Points, in no order, along strands that fork and pass close to each other.
Two points are linked if the straight distance between their rows is under 10.3. Some points are linked to none.
ton: [ 0.85 -1.13 -0.39 -3.80 -4.08  1.62 -0.82 -3.17  2.27  2.21 -1.28  1.98
 -0.61 -1.17 -2.35  0.29  2.49  4.89  0.67  1.15 -0.06  2.01  1.17  1.03
 -4.05  3.33 -1.54  0.30  0.92 -0.73  2.53  1.11]
kek: [ 3.10 -0.93 -3.51  3.71 -0.91 -0.08 -0.50 -2.05  1.37 -1.08 -0.03 -0.08
  1.74  2.27  2.52 -3.43  3.40  2.01 -2.21  0.34  3.26  0.91  1.34  0.06
 -1.45  1.11 -0.06 -0.51  0.22 -4.06 -0.51  2.01]
daz: [-4.04 -2.21  1.45  2.95  2.24  0.24 -0.54 -0.64 -1.88 -2.25  0.44 -0.89
 -1.91  3.83  0.66 -0.84 -4.75 -2.42 -0.09 -1.59 -0.52 -0.03  0.22 -0.46
  4.06 -0.96  3.78  1.47  2.53 -2.70 -0.65 -0.60]
dugik: [-4.95 -0.95  1.22  2.69  0.02 -1.57 -2.98  1.72  2.54 -3.86 -1.02  0.51
 -0.60  0.70  3.04  0.77 -4.88 -0.57 -1.02 -3.34  4.07 -0.35  1.83  1.94
  0.67 -1.94 -0.03  2.64  0.63 -0.97 -1.65  1.14]
fegiv: [ 5.97 -2.76 -0.71  1.18  1.15 -1.72 -0.21 -0.12 -0.22  4.86  1.59 -1.33
  5.04  0.91 -0.42 -0.96  2.99  0.02  2.45  0.59 -0.83 -1.90  2.22  2.23
  0.04  1.70  0.75 -4.08  0.58 -4.34 -1.58  2.07]
kad: [-0.67 -0.30  1.71  0.11  0.58 -0.78  1.23 -1.78 -1.79  1.09 -2.25  1.55
 -0.96 -1.38 -1.64 -2.75  0.84 -0.36  0.25 -2.14 -0.25  1.77 -2.51 -1.62
  0.40  1.29 -0.57 -4.17  0.68  3.90  0.64 -5.94]
Zemul: [ 4.75  4.56 -0.45 -1.88  1.82 -2.13  1.05 -0.19 -2.07  1.71  1.39 -0.17
 -0.20 -1.05 -1.95 -1.51  5.00  2.00  0.12  2.42 -1.63  0.98 -1.69 -4.45
 -0.93 -0.53 -1.48 -1.35 -3.85  2.85  1.16 -1.06]
Kino: [-2.50  1.63  1.93  0.73 -0.45 -0.34  3.24 -0.70 -2.26 -1.25 -1.82  1.22
  0.35 -3.14  0.06 -1.18  0.54 -2.43 -0.03 -1.03 -1.82  4.22 -4.36 -1.46
  1.89  2.49 -2.92 -3.00 -0.92  5.47  1.22 -6.19]
Zuto: [ 3.16 -1.70 -1.38  3.88 -0.57 -1.20  0.53 -0.34 -0.09  1.32  2.09 -0.34
  4.09  1.69  2.74 -2.55  1.21  0.75 -0.99  1.39  1.11 -0.50  2.24  1.96
  0.83  2.01  0.26 -2.83 -0.73 -5.27 -1.75  1.65]
vozi: [-0.35 -2.08 -0.49 -1.19  4.98 -0.98 -2.24  2.07  1.17  3.04 -3.47  0.33
 -1.81 -0.29 -4.24 -0.57 -1.09 -1.81  1.21 -4.59  1.94 -4.75 -0.93  1.16
 -0.26 -4.07  1.27 -1.03 -0.69  1.98 -1.92 -2.30]
subor: [-0.72 -0.24  0.37 -0.78  5.18 -1.10 -2.41  1.83  0.39  1.10 -2.67  0.92
 -0.72  1.62 -4.50 -0.86 -1.58 -0.48 -0.17 -2.39  0.30 -5.34  0.73  0.64
  0.63 -4.05  2.34  2.67 -1.03  0.75 -0.81  0.30]
sumu: [ 0.28  0.72  2.15  0.71 -3.96 -1.65  0.46 -1.20 -0.80  1.60  3.04 -0.77
 -3.84  0.08  2.47  3.38 -2.35  0.86  1.59  4.32 -0.33  3.46  0.62 -1.84
  0.55  3.07  0.17 -1.64  4.38 -1.72  2.30  0.68]
Gel: [-0.65  0.99  0.23  2.43 -2.04  2.34 -1.61  1.82  2.05 -2.89 -0.13 -0.43
 -0.60  1.33  3.34  4.14  0.76 -1.46  1.46  5.38 -0.29  1.66  0.01 -0.44
 -0.40 -1.04  1.96  3.45  3.30 -4.25 -0.72  1.46]
led: [-1.92  1.12 -0.34 -1.89 -0.99  0.55  1.09  3.21 -0.16 -1.59  1.02 -1.69
 -0.23 -1.63 -1.69  4.09  1.38  1.04 -2.72  2.88  0.93  0.79 -1.76 -2.45
 -2.53  1.25 -3.17  2.99 -1.62  2.26  0.65  1.90]
geli: [ 2.25 -0.03  0.09 -2.92 -2.35  4.15 -1.36  3.01  1.23 -1.34 -0.59  0.54
  4.46 -2.43  1.16  2.24  5.48 -1.19  1.40  2.42 -4.02 -1.82  1.64  3.87
 -1.41  0.87  0.15 -1.43 -1.41 -0.75 -0.56 -1.71]
memum: [-3.58  0.69  3.21 -0.03  1.87 -1.49 -4.70  1.41 -2.55  0.64 -0.45  1.45
  0.20 -0.45 -1.04  0.97 -2.29 -1.31  1.59  0.93 -4.17 -3.89  2.43  0.95
  4.12 -2.94  2.56  2.70 -0.65 -1.11 -1.94  0.34]
mapa: [ 0.67 -0.05 -2.55 -5.56 -5.32  2.68  4.15 -4.55  0.78 -0.56 -0.31  2.85
 -0.81 -2.31 -1.21 -0.29 -0.35  3.29  1.09  0.74 -1.58  4.54  0.28 -0.39
 -3.50  2.77 -2.02  0.37  0.49  1.34  4.31  3.66]
bom: [-1.14 -3.35  0.04  0.01 -2.75 -2.58 -1.15 -1.09  2.19  3.42 -3.20 -0.39
  0.74 -2.23 -2.07 -0.45  1.54  2.69 -2.05 -2.22  4.22 -0.30 -0.86  2.35
 -3.41  4.30 -3.25  2.37  1.58  1.11 -0.53  2.48]
vuges: [-2.79 -2.50 -0.30  0.58 -1.91 -1.61 -0.50  1.47  1.66 -0.47 -1.86 -1.78
 -0.21 -0.43 -0.91  1.58 -0.74  1.94 -3.45 -1.33  5.20 -0.18 -1.55  0.05
 -3.27  3.13 -2.30  4.04  1.75  0.85  0.04  3.41]
zukon: [ 0.60  0.74 -3.11 -0.62 -2.50  0.74  5.78 -1.77 -1.05 -0.27  2.78 -1.72
  4.12 -2.06  0.16 -3.28  4.20 -2.07 -0.52 -2.50 -1.66  0.72 -3.43  1.00
 -0.28  2.64 -3.51 -0.37 -3.27  2.29 -1.77 -1.72]
tus: [-2.26  0.86  3.08  1.85  1.51 -2.48 -3.40 -1.29 -3.30  3.58 -1.38  2.39
 -1.62 -0.94 -1.63 -1.77 -4.50 -1.44  2.40 -1.89 -3.23 -3.45  2.46  0.49
  4.90 -1.99  2.45  0.94  1.51 -2.72 -1.57  1.49]
vided: [-2.60 -0.43 -0.40  2.00 -1.44  0.41 -0.73 -0.49  0.01 -2.17  1.78 -1.05
 -1.62  3.67  3.23  0.20 -3.23  0.03 -0.02  0.45  0.06  0.31  2.03  0.89
  2.13  0.05  3.47 -0.26  2.39 -4.66 -0.98  0.90]
gasop: [-3.52  2.21  0.85 -2.16  1.30  0.09  1.88  1.34 -1.08 -2.02  4.51 -1.44
  0.33 -0.98  2.59  1.18 -3.28 -2.03  0.18 -0.52 -2.50  1.31 -0.29  0.09
  2.54 -0.40 -1.21 -2.52 -3.19  1.37  0.29 -2.59]
piv: [ 3.64 -1.73 -0.33  4.62  2.63 -3.21 -2.31 -0.18  0.11  3.35 -0.94 -1.96
  4.31 -0.06 -3.95  0.40  2.98  1.63 -1.54  2.01  1.75 -1.32  0.05  0.14
 -0.52 -0.05 -1.40  4.57 -0.14 -0.99 -0.06  4.59]
kofop: [-2.82 -4.53  2.41  3.65  0.26 -2.92  0.64 -1.05 -0.93  0.49 -3.19  0.49
 -0.69  0.54  0.65 -1.94 -4.60 -0.16 -2.25 -4.06  3.27 -0.05 -1.05  1.69
  1.41  2.42 -0.39 -0.92  2.43  1.37 -0.46 -1.14]
Keza: [ 1.64 -0.93 -0.35  1.22  2.93 -0.18 -1.99 -0.51  1.31  0.52 -3.16  3.25
  1.38  2.51 -3.52 -2.48 -0.34  0.71 -1.30 -1.46  1.46 -2.39  1.26  0.10
  0.38 -4.62  2.58  2.31  0.84 -1.67  1.47  0.94]
vama: [-1.83 -2.58  0.97  2.69  2.52  2.45 -1.16  1.86 -0.51 -3.05 -2.01  0.56
  1.92  3.78 -0.72  0.70 -0.22 -2.25 -0.72  2.57 -1.99 -0.88  0.20  0.87
  2.62 -4.77  3.63  4.77  0.88 -1.27 -0.26 -1.27]
Rodof: [-1.85  0.25 -1.51 -0.41 -0.28  2.46 -0.34 -3.09  1.76 -4.72 -0.15  0.67
 -4.85  3.26  2.33 -2.20 -3.85  0.61 -0.51 -3.70  1.20  2.45  0.50 -2.07
  0.14 -0.44  2.52 -3.34  1.40 -0.20  0.91 -3.35]
rodun: [ 2.07 -1.01 -2.58 -0.04 -1.50  1.58  1.97 -0.45 -0.78  2.37  0.75 -1.40
  2.74 -1.90 -1.40 -2.52  6.94 -2.27  0.59 -1.63 -1.93 -0.69 -2.24  0.68
 -0.91  2.17 -1.74 -1.64 -1.91  1.59 -1.70 -3.81]
Rir: [ 1.74 -2.17 -1.49  0.40  0.14  2.19 -0.32  0.50 -0.31  0.94 -1.08 -1.64
  5.00  0.45 -3.04 -0.74  7.74 -1.71 -0.75  0.77 -1.37 -1.72 -2.19  1.28
 -2.39 -0.17  0.26  1.48 -0.43 -0.02 -2.66 -2.34]
sugup: [ 0.12  0.28  4.30  3.35  2.69 -3.90 -1.55  1.20 -2.58  1.75 -1.09  1.04
 -1.17 -1.01 -1.81  0.37 -2.34 -0.68 -0.11  1.29  0.45 -1.41 -0.30 -2.57
  1.51 -1.86  1.22  2.71  2.43  1.53  1.24  0.97]
nado: [ 0.89  1.45 -0.69  3.06 -2.76  1.15 -0.99 -0.97  2.76 -1.65  1.85 -0.47
 -1.44  3.11  5.50  1.78 -1.21 -1.55  2.43  2.56 -0.34  0.81  2.91  0.86
  0.74 -0.78  3.27  0.37  3.08 -7.27 -1.33  2.35]
befu: [ 1.89  1.20  2.68  1.20  4.20 -3.47 -1.26  1.61 -3.45  0.71 -1.86 -0.52
 -2.29  0.14 -2.57 -0.62  0.42  0.76 -1.92  0.22  1.63 -1.00 -2.40 -3.99
 -1.05 -2.04  0.19  1.97  1.05  3.83  2.07 -0.09]
peba: [-2.30  0.07 -0.72 -3.16  2.13  0.40  0.81  3.56  0.06  1.39  0.10 -2.98
 -1.86 -0.20 -4.26  3.48 -1.88  1.52 -3.82 -0.22  0.79 -2.76 -1.59 -0.36
 -1.66  0.70 -0.84  2.79 -0.55  2.43  0.71  1.83]
kala: [-1.29  3.55  3.28  2.71 -1.46 -3.30 -1.28  0.30 -1.07  0.03  3.00 -0.59
 -5.03 -0.27  3.98  2.16 -3.67 -0.53  2.15  2.09  0.18  2.61  0.96 -3.66
  2.03  0.30  0.67 -0.51  3.62 -0.64 -0.25  1.09]
Keb: [ 0.47  0.09  1.49  2.89 -1.03  1.05 -1.68  3.17 -0.22 -1.08 -0.32 -1.79
  2.58 -0.29  1.29  4.89  2.10 -0.57 -0.03  6.59 -0.93  0.06  0.40 -0.06
 -0.15  0.43 -0.16  3.56  2.37 -2.60 -0.29  2.41]
nor: [-2.64 -0.76  3.10  2.73  1.06 -0.99 -0.58 -1.23 -1.58 -0.61 -2.75  1.64
 -2.06 -0.68  0.40 -1.18 -3.65 -0.30  0.08 -0.64 -0.31  1.26 -1.13 -1.13
  0.93  0.57 -0.01 -2.93  2.72  1.86  0.71 -4.32]
dumut: [-0.09  1.23  1.94  0.43  0.75 -0.95 -2.06  4.33 -2.21 -0.33  2.64 -1.30
  2.89 -0.63  1.17  3.53  1.23 -1.03  0.35  5.60 -2.27 -2.74  0.70  0.24
  1.15 -0.70  0.45  0.97 -0.81 -2.56 -1.29  0.24]
Pimod: [-0.39 -0.08  1.94 -2.26 -3.21  4.01 -0.14  1.82  1.09 -3.56  0.71  0.53
  2.57 -1.60  5.62  1.14  1.30 -0.57  1.82  2.24 -2.57  1.26  2.85  4.20
  0.02  0.30  0.41 -2.39 -1.73  0.07  0.21 -1.94]
Vub: [-4.24 -0.34 -1.89 -3.83 -1.57  1.75  3.01  1.03  0.89 -6.54  0.05 -1.55
  2.11 -1.55  0.98  0.68  1.23 -1.85 -1.50 -1.29 -0.08  4.11 -2.77 -0.18
 -0.25 -0.30 -2.64  4.42 -3.47  5.17 -0.02 -1.01]
Pav: [ 0.14  0.63  0.91  2.28  2.17 -0.89 -2.44 -1.44  1.20  1.52 -2.60  5.34
 -0.49  1.75 -0.63 -3.34 -3.43  0.97  0.16 -4.05  0.99 -3.10  3.67  2.88
  2.39 -4.42  1.83  0.16  0.94 -2.46  0.54  1.46]
Satu: [-2.41  0.62  1.23  1.60  2.95 -1.60 -3.24 -1.04 -0.37  1.17 -0.93  2.37
 -2.07 -0.21  0.66 -3.34 -5.45 -0.12  1.20 -3.10 -1.56 -3.76  2.70  2.17
  2.99 -2.77  1.17 -3.37 -0.75 -0.75 -2.57 -1.40]
Teto: [ 0.53 -0.75 -0.08 -3.04 -0.72 -0.61 -1.61  3.88  1.80  4.28  0.83  0.40
  2.39 -2.64 -0.80  3.56  0.85 -0.89  2.13 -0.17  0.61 -4.46  1.90  2.03
 -1.39  0.13 -2.19 -1.88 -1.79 -0.64 -3.04  1.09]
vos: [ 0.79  0.91 -3.20 -1.42 -3.95  4.60  5.81 -3.13  0.64 -4.29  1.86 -1.89
 -0.23 -0.04  2.30 -0.32  3.12 -0.75  0.51  1.63 -1.76  5.64 -2.10 -0.96
 -0.84  3.57 -0.68  1.42 -0.04 -0.48  1.11  1.52]
Tafo: [ 5.02  1.97 -1.10  0.03  2.48 -3.49 -0.25 -0.65 -1.89  3.56  0.54 -1.08
  0.08 -0.34 -3.73 -3.02  5.93  1.49 -1.70 -0.15  0.70 -1.04 -3.47 -3.95
 -1.51 -0.62 -0.69  0.45 -2.15  3.08  0.02 -1.70]
kobev: [ 3.39  1.28 -0.50 -2.54  1.87 -1.50 -1.13  0.20 -1.72  4.44  1.65  1.61
 -1.00 -0.32 -1.07  0.14  0.07  0.15  4.44 -1.13 -2.84 -3.01  2.25  0.03
  1.66 -0.65  2.14 -6.30 -0.97 -1.89 -1.00 -2.62]
gakob: [ 4.11 -0.21  0.10 -2.90 -2.28  0.91  2.30 -2.00 -0.84  4.04  1.25  1.77
  0.70 -0.28 -0.20  0.61  0.91  0.26  4.11 -0.43 -3.86 -0.96  2.25  2.87
  0.48  2.58  0.07 -6.64  1.26  0.07  0.79 -2.35]
novug: [-3.83  3.18  2.92  2.71  1.14 -1.01 -2.00  0.68 -2.96 -1.51  2.85 -1.09
 -5.07  0.79  2.97  0.88 -4.21 -2.95  1.05  0.91 -1.87  2.15 -0.52 -3.35
  2.63  0.03  1.51 -0.87  1.31  0.22 -0.62 -1.56]
riki: [ 0.87  0.25 -2.65 -1.96 -3.18  4.19  4.21 -2.19  2.30 -3.87  2.77 -1.36
 -0.06  1.53  3.58  0.87 -0.69  1.33 -0.51  0.91 -1.03  3.26  1.77  0.47
  0.01  2.95  0.73 -1.96  0.33 -3.28  1.34  1.10]
mog: [ 0.97 -0.38  3.58  5.42 -0.46 -1.83 -2.00 -1.75  0.46  0.68 -2.19  2.67
 -2.15  0.57  1.04 -1.05 -3.27 -0.51  1.00  0.37  2.93  1.72  1.30 -1.54
  2.03 -2.55  1.35  2.16  4.11 -0.76  1.88  1.62]
der: [-2.12  1.45 -2.42 -3.95 -2.42  2.08  3.61 -1.04  2.41 -5.23  2.64 -1.18
 -0.24 -1.00  2.47  0.65 -1.86  0.42 -1.67 -2.05  1.78  2.77  0.08 -0.61
 -0.86  0.72 -2.39  1.04 -3.38  2.63  0.68  2.21]
Rako: [ 2.02  1.52 -2.99 -4.14  1.71 -1.60  5.02 -2.50 -1.16  3.41  1.00 -0.97
 -0.98 -2.94 -4.20 -1.77  1.68 -1.44  1.02 -4.40  0.76  0.99 -4.40 -0.71
 -1.47  0.18 -2.70 -1.22 -3.45  5.53  0.08 -0.55]
kegor: [-3.33  0.41  2.42  0.80  3.18  1.08 -4.22  2.99 -1.72 -2.32 -0.50  1.05
  0.96  1.56 -1.81  2.06 -0.13 -2.14  0.57  3.60 -3.42 -2.47  0.88 -0.40
  2.29 -4.92  2.18  4.20  1.26  0.87 -0.37 -1.31]
muper: [ 2.21  1.31 -1.22 -3.68  1.66 -1.15 -0.38  1.49  1.00  3.49  2.02  0.05
 -0.16 -1.19 -0.55  0.66 -1.15  0.49  1.68 -1.15 -0.45 -4.98  2.16  0.39
  1.02 -0.86  0.46 -4.25 -3.35 -0.55 -0.91 -0.78]
dif: [ 3.99 -0.85 -2.71 -0.82  0.35 -0.91 -2.83  1.06  2.03  4.29  0.23 -0.13
  4.17 -1.17 -1.73  0.29  3.88  1.22  2.21 -0.38  1.31 -3.64  2.01  1.59
 -1.85  0.46 -1.15 -2.06 -0.58 -2.99 -2.37  1.92]
Foluv: [ 0.50  3.20  0.08 -3.92 -0.41  0.56  4.43 -0.27 -1.26  0.64  2.41  0.55
  0.54 -2.39 -0.68  1.45 -2.05 -0.72  1.51  0.29 -4.33  0.51  0.48  0.69
  1.00  0.15 -1.47 -3.38 -2.43  1.36  1.49 -0.17]
fopek: [-2.42  0.03 -0.80 -0.25 -1.44  1.28  3.42 -0.18  0.28 -4.16  0.39 -1.95
 -2.71  1.10  1.23  1.53 -1.74 -1.66 -1.21 -1.37  0.47  4.87 -3.27 -3.51
  0.89  2.64 -0.50 -0.12  0.70  2.76  2.07 -2.89]
gazof: [ 2.32 -0.52 -0.71 -3.25 -0.93  4.11  2.24  1.59  0.20  1.86  1.53 -0.47
  3.81 -1.35 -0.86  3.13  2.80 -2.47  3.86  0.20 -3.84 -2.19  0.73  3.09
 -0.24  1.83  0.63 -3.96 -0.61 -0.69  0.51 -0.75]
Tul: [-0.89 -0.12  1.40 -0.84 -0.25 -0.56 -2.39  3.96  0.88  0.54  1.62 -0.24
  4.37 -1.44  1.63  3.18 -0.27 -0.07 -0.45  1.60  0.18 -3.51  1.74  2.81
 -0.47 -0.42 -2.29 -0.12 -2.46 -1.96 -2.51  1.41]
regim: [-0.76  2.41 -2.54 -4.99 -2.07  1.98  5.46 -1.80  0.46 -4.27  1.57  0.99
 -0.60 -2.24  0.00  2.24 -2.64  0.23  0.04  0.75 -1.51  2.77 -0.15 -0.36
 -2.28  0.81 -1.53  1.49 -1.33  1.25  2.56  4.50]
Zuri: [-4.76 -2.89  0.77  0.85  2.94 -0.20 -0.49  2.05 -2.39 -0.61 -0.27 -1.78
 -2.44  2.90 -2.68 -0.24 -4.65 -1.13 -2.10 -0.19 -0.62 -2.38 -0.47 -0.05
  2.47 -0.85  3.42  3.60  1.21 -2.23  0.01  1.91]
ruz: [ 0.22 -0.10  0.87  0.37  0.38 -0.20  2.61 -0.51 -2.94  0.61  2.09 -1.81
 -1.59  2.00  1.30  1.02 -0.38  0.01 -0.76  3.26 -1.49  2.34 -1.71 -2.18
  1.55  2.02  1.29 -2.06  1.75 -1.90  2.27 -1.23]
gavo: [-0.14 -1.65 -1.10 -1.24  1.35  0.62  1.93 -0.22 -1.53  1.66  0.61 -1.21
 -0.12  2.27 -1.84 -0.08 -0.42  1.55 -2.17  0.18  0.00 -0.57 -0.16 -0.32
 -0.21  1.65  2.01 -2.37  1.57 -2.03  1.74 -1.84]
Ruv: [ 0.69 -3.71 -0.33 -0.87  3.53 -2.16 -1.68 -0.09  0.88  6.26 -2.75  0.42
 -2.25 -0.22 -3.47 -1.25 -3.34 -1.22  3.89 -4.51  3.04 -4.77 -0.17  1.30
  0.70 -2.16  2.03 -2.07  1.16  0.43 -0.83 -0.78]
risi: [ 1.17  1.21  1.27  5.09 -1.96 -2.15 -1.62 -3.06  2.36 -1.45 -3.78  4.39
 -1.87  0.77  3.37 -2.97 -1.13  0.32  0.56 -2.73  4.77  2.67  1.54  0.11
  0.41 -2.19 -0.29  0.37  2.66  0.04  0.21  1.83]
Divam: [ 2.39  0.88 -1.21 -1.80 -1.09 -0.20  2.35 -2.21 -0.24  0.93  2.01 -1.76
 -1.22 -1.09  0.04 -0.80  2.23  2.70 -2.28 -0.28  2.22  3.87 -1.66 -2.69
 -2.01  2.25 -1.85  0.14 -1.18  1.87  1.48  2.13]
Gogik: [-3.37 -1.31  0.99  1.92  0.18 -1.54 -1.70  1.06  1.29 -0.91 -1.35  0.32
 -2.24  1.32  0.88  0.05 -4.36  0.76 -2.90 -2.84  5.11 -2.07  0.89  0.97
 -0.11 -0.43 -0.17  4.01  1.56 -1.42  0.09  4.38]
geb: [-0.18 -2.29 -1.73 -0.10  1.34  0.69 -2.24  2.07  0.39 -0.30 -3.01 -0.66
  3.02  0.43 -4.14  0.83  4.10  0.59 -3.23  0.03  1.55 -3.16 -1.70  1.34
 -3.37 -0.94 -0.78  4.47 -0.42  0.46 -1.56  0.38]
kelut: [-0.41 -5.14  1.44  1.04  1.11 -3.08  0.27 -1.50  0.55  5.47 -3.31  1.14
 -0.51  0.19 -2.11 -0.95 -3.56 -1.23  1.41 -4.27  3.20 -3.14  0.03  3.40
  0.56  1.07 -0.13 -2.64  2.46 -0.01 -1.45 -0.97]
Sidef: [ 5.07 -2.24  0.76  5.05  1.71 -2.20 -1.80 -2.37  0.32  3.93 -1.23  0.38
  3.52  1.05 -2.71 -1.03  2.65  2.18 -0.21  2.47  1.63  1.98  0.02 -0.90
  0.71 -0.88  0.63  4.47  2.25 -2.17  2.30  3.93]
Lage: [ 1.38 -1.29 -0.67  3.49  1.99  0.29 -2.10  2.30  0.55 -0.57 -2.55  0.71
  3.00  1.47 -3.59  1.63  1.73  0.63 -2.39  3.20  1.24 -2.49 -0.05  0.24
 -0.68 -2.26 -0.58  6.72  0.66 -0.61 -0.08  3.98]
kot: [ 4.27 -1.80 -1.27  3.99 -0.38 -1.48 -0.68 -5.26  0.38  1.46 -0.89  0.26
  1.36  2.79  0.61 -3.56  2.09  1.99 -0.34  1.21  2.50  3.14  1.11 -0.56
 -0.75  0.08  1.33  1.31  1.92 -3.91  2.27  2.25]
Pufu: [ 3.88  3.70 -1.88  1.04 -1.13  1.40  2.10 -0.51 -2.06 -0.61  0.56 -0.78
 -0.13 -0.39  1.19 -2.39  7.61  1.73 -0.04  4.28 -2.31  3.18 -3.08 -3.94
 -0.98  1.55 -0.77  0.52 -1.95  1.49  0.80 -1.05]
Zelag: [ 0.42 -2.50 -1.49 -1.19 -5.17 -0.55  0.10 -1.56  2.97  3.56 -0.80  0.86
  2.51 -1.44  0.44 -0.32  0.82  3.65 -0.52 -2.70  2.28 -0.50  1.20  4.18
 -2.43  5.54 -4.83 -1.92 -0.12 -0.11 -2.26  2.08]
Bos: [ 0.19  0.09  0.23  0.07 -2.85  2.89 -0.88  0.56  2.27 -4.73  2.11 -0.71
  1.04  1.05  8.32 -0.63  0.53 -0.08  1.29  1.11 -0.24  2.25  2.84  4.18
  1.63 -0.55  1.26 -2.71 -1.77 -1.68 -1.24 -2.42]
mato: [ 0.13  2.81  1.59  2.70 -1.68 -0.48 -3.08 -0.74  2.72 -3.62 -2.56  3.65
 -4.71 -1.13  3.77 -0.68 -0.94  1.07  1.14 -0.08  2.72  2.67  1.15 -2.43
 -2.34 -2.90 -0.12 -1.33  1.22  1.49 -0.75 -0.39]
Bome: [-0.18  1.91 -0.23 -0.12 -0.34  1.58 -0.36  0.89  1.79 -5.95  3.43 -1.90
 -1.18  1.62  6.97  0.03  0.35 -1.26  0.82  1.79  0.20  4.55  1.41 -0.62
  0.86 -2.17  1.53 -1.55 -1.88 -0.80 -0.86 -2.37]
bosu: [-1.11  3.03  1.58  0.67  0.21  0.73 -3.54  0.22  1.35 -4.85  0.37  1.50
 -3.18 -0.37  4.49  0.30 -1.53 -0.06  1.24  1.36  0.60  2.78  1.40 -1.65
 -0.71 -4.16  1.11 -0.74  0.12  0.94 -0.59 -2.57]
numim: [ 1.26 -1.84 -2.09 -3.06 -5.18  1.48  0.77 -3.16  2.14  3.74 -0.46  1.08
  2.23 -2.97 -2.39 -0.82  3.57  2.36  1.00 -1.31 -1.00  0.30  0.21  2.16
 -3.00  4.42 -3.32 -0.90  0.36  0.74 -0.21  1.28]
Pupun: [ 3.77  1.86 -0.36  0.02  4.67 -2.09 -1.10  1.07 -1.89 -0.08  0.16 -1.57
 -2.03  0.56 -1.58 -2.38  0.99  2.29 -3.70 -0.67  2.36 -2.12 -1.11 -3.48
 -1.44 -2.73 -0.42 -0.10 -1.90  2.88  1.54  1.19]
gesep: [ 0.21  0.98 -2.12 -2.00 -2.23  3.74  2.86 -3.26  1.56 -3.79  1.08  0.40
 -3.88  3.15  2.13 -0.69 -1.80  1.78  0.18 -0.20 -1.37  3.05  1.20 -0.97
 -0.50  0.86  1.89 -3.32  0.58 -1.83  1.89 -1.99]
nuru: [ 1.00  1.24 -2.90 -1.77 -1.60  4.14  3.79 -0.08 -1.22 -2.75  1.32 -1.95
  1.04  0.52  0.62  0.29  4.91 -0.84 -0.91  3.09 -2.72  3.57 -3.11 -1.34
 -0.54  1.55 -0.39  1.37 -1.57  0.52  1.76 -0.59]
vupad: [ 3.59  0.38 -1.83  0.66 -0.51 -0.86 -1.41  0.44 -0.22  3.82 -0.15 -0.05
  2.12 -2.46 -1.35 -2.77  6.52 -1.51  1.86 -2.73  1.43 -2.75 -1.33 -0.23
 -2.70 -0.77 -1.70 -2.26 -3.39  2.25 -3.90 -2.53]
Binu: [-0.92  0.72  0.07 -2.35 -0.61  0.88 -1.59  0.64  1.57 -0.70 -3.02  2.41
 -1.33 -1.80 -1.32 -0.36  0.58  1.68 -1.39 -0.85  1.86 -1.91  0.64  0.04
 -2.82 -1.22 -0.96 -0.79 -0.15  1.39 -0.08 -0.98]
zolat: [-2.04  1.22 -0.42 -3.39 -1.00  0.85  3.37  0.97 -0.22 -1.20 -0.87 -0.15
  1.11 -2.75 -2.63  1.28  2.14 -1.37 -1.09 -0.07 -0.73  1.57 -3.63 -0.88
 -1.81  0.57 -3.85  2.82 -2.76  5.29  0.74 -1.16]
zup: [-1.83 -1.09 -1.55 -4.21  0.24  2.12  3.88 -0.62  0.02  0.60  1.81 -0.45
 -1.06  0.66 -1.82  1.08 -4.04  0.09 -1.10 -1.92 -2.33 -1.10  0.22  1.43
  0.06  1.63  1.03 -2.11 -0.67 -0.48  1.65 -0.17]
ler: [-3.65  2.01  1.33 -1.75 -0.19  0.57  2.83  0.58 -0.49 -3.36  1.21 -0.53
  1.26 -2.65  2.81  0.63 -2.66 -2.20  1.28 -0.53 -3.04  5.06 -1.88  0.09
  2.55  0.28 -2.10 -2.85 -3.51  4.99  0.05 -4.10]
ruru: [-4.39  2.30  3.34  2.30  5.07 -0.95 -4.05  1.86 -2.59 -1.75  0.28 -1.02
 -4.01  0.62  0.30 -1.37 -5.16 -1.55 -0.57 -0.93 -0.79 -0.54 -1.18 -2.38
  2.42 -1.97  1.52  2.28 -0.04  3.26 -0.74 -1.22]
Fad: [-2.71 -1.71 -0.02 -1.80  2.85 -0.71  0.43  2.13 -1.79  2.10  0.30 -3.25
 -1.17  2.97 -4.24  1.87 -2.13  0.50 -3.02  0.56 -0.47 -4.76 -0.65 -0.10
  0.72  0.58  1.61  3.90 -0.12 -1.68  0.93  2.61]

A fork is a point with three links, a tip a point with one. Leave the first point through the second and follow the links. Name the first fork or tip that comes.
Ruv / kelut => ruru
led / zolat => dugik
Pupun / befu => Teto
dif / fegiv => rodun

A fork is a point with three links. Follow the links from the first point to the second and name the forks in between, in order.
befu / Tul => Teto
vupad / Pimod => rodun Teto
zukon / kek => rodun
Bome / zukon => Teto rodun
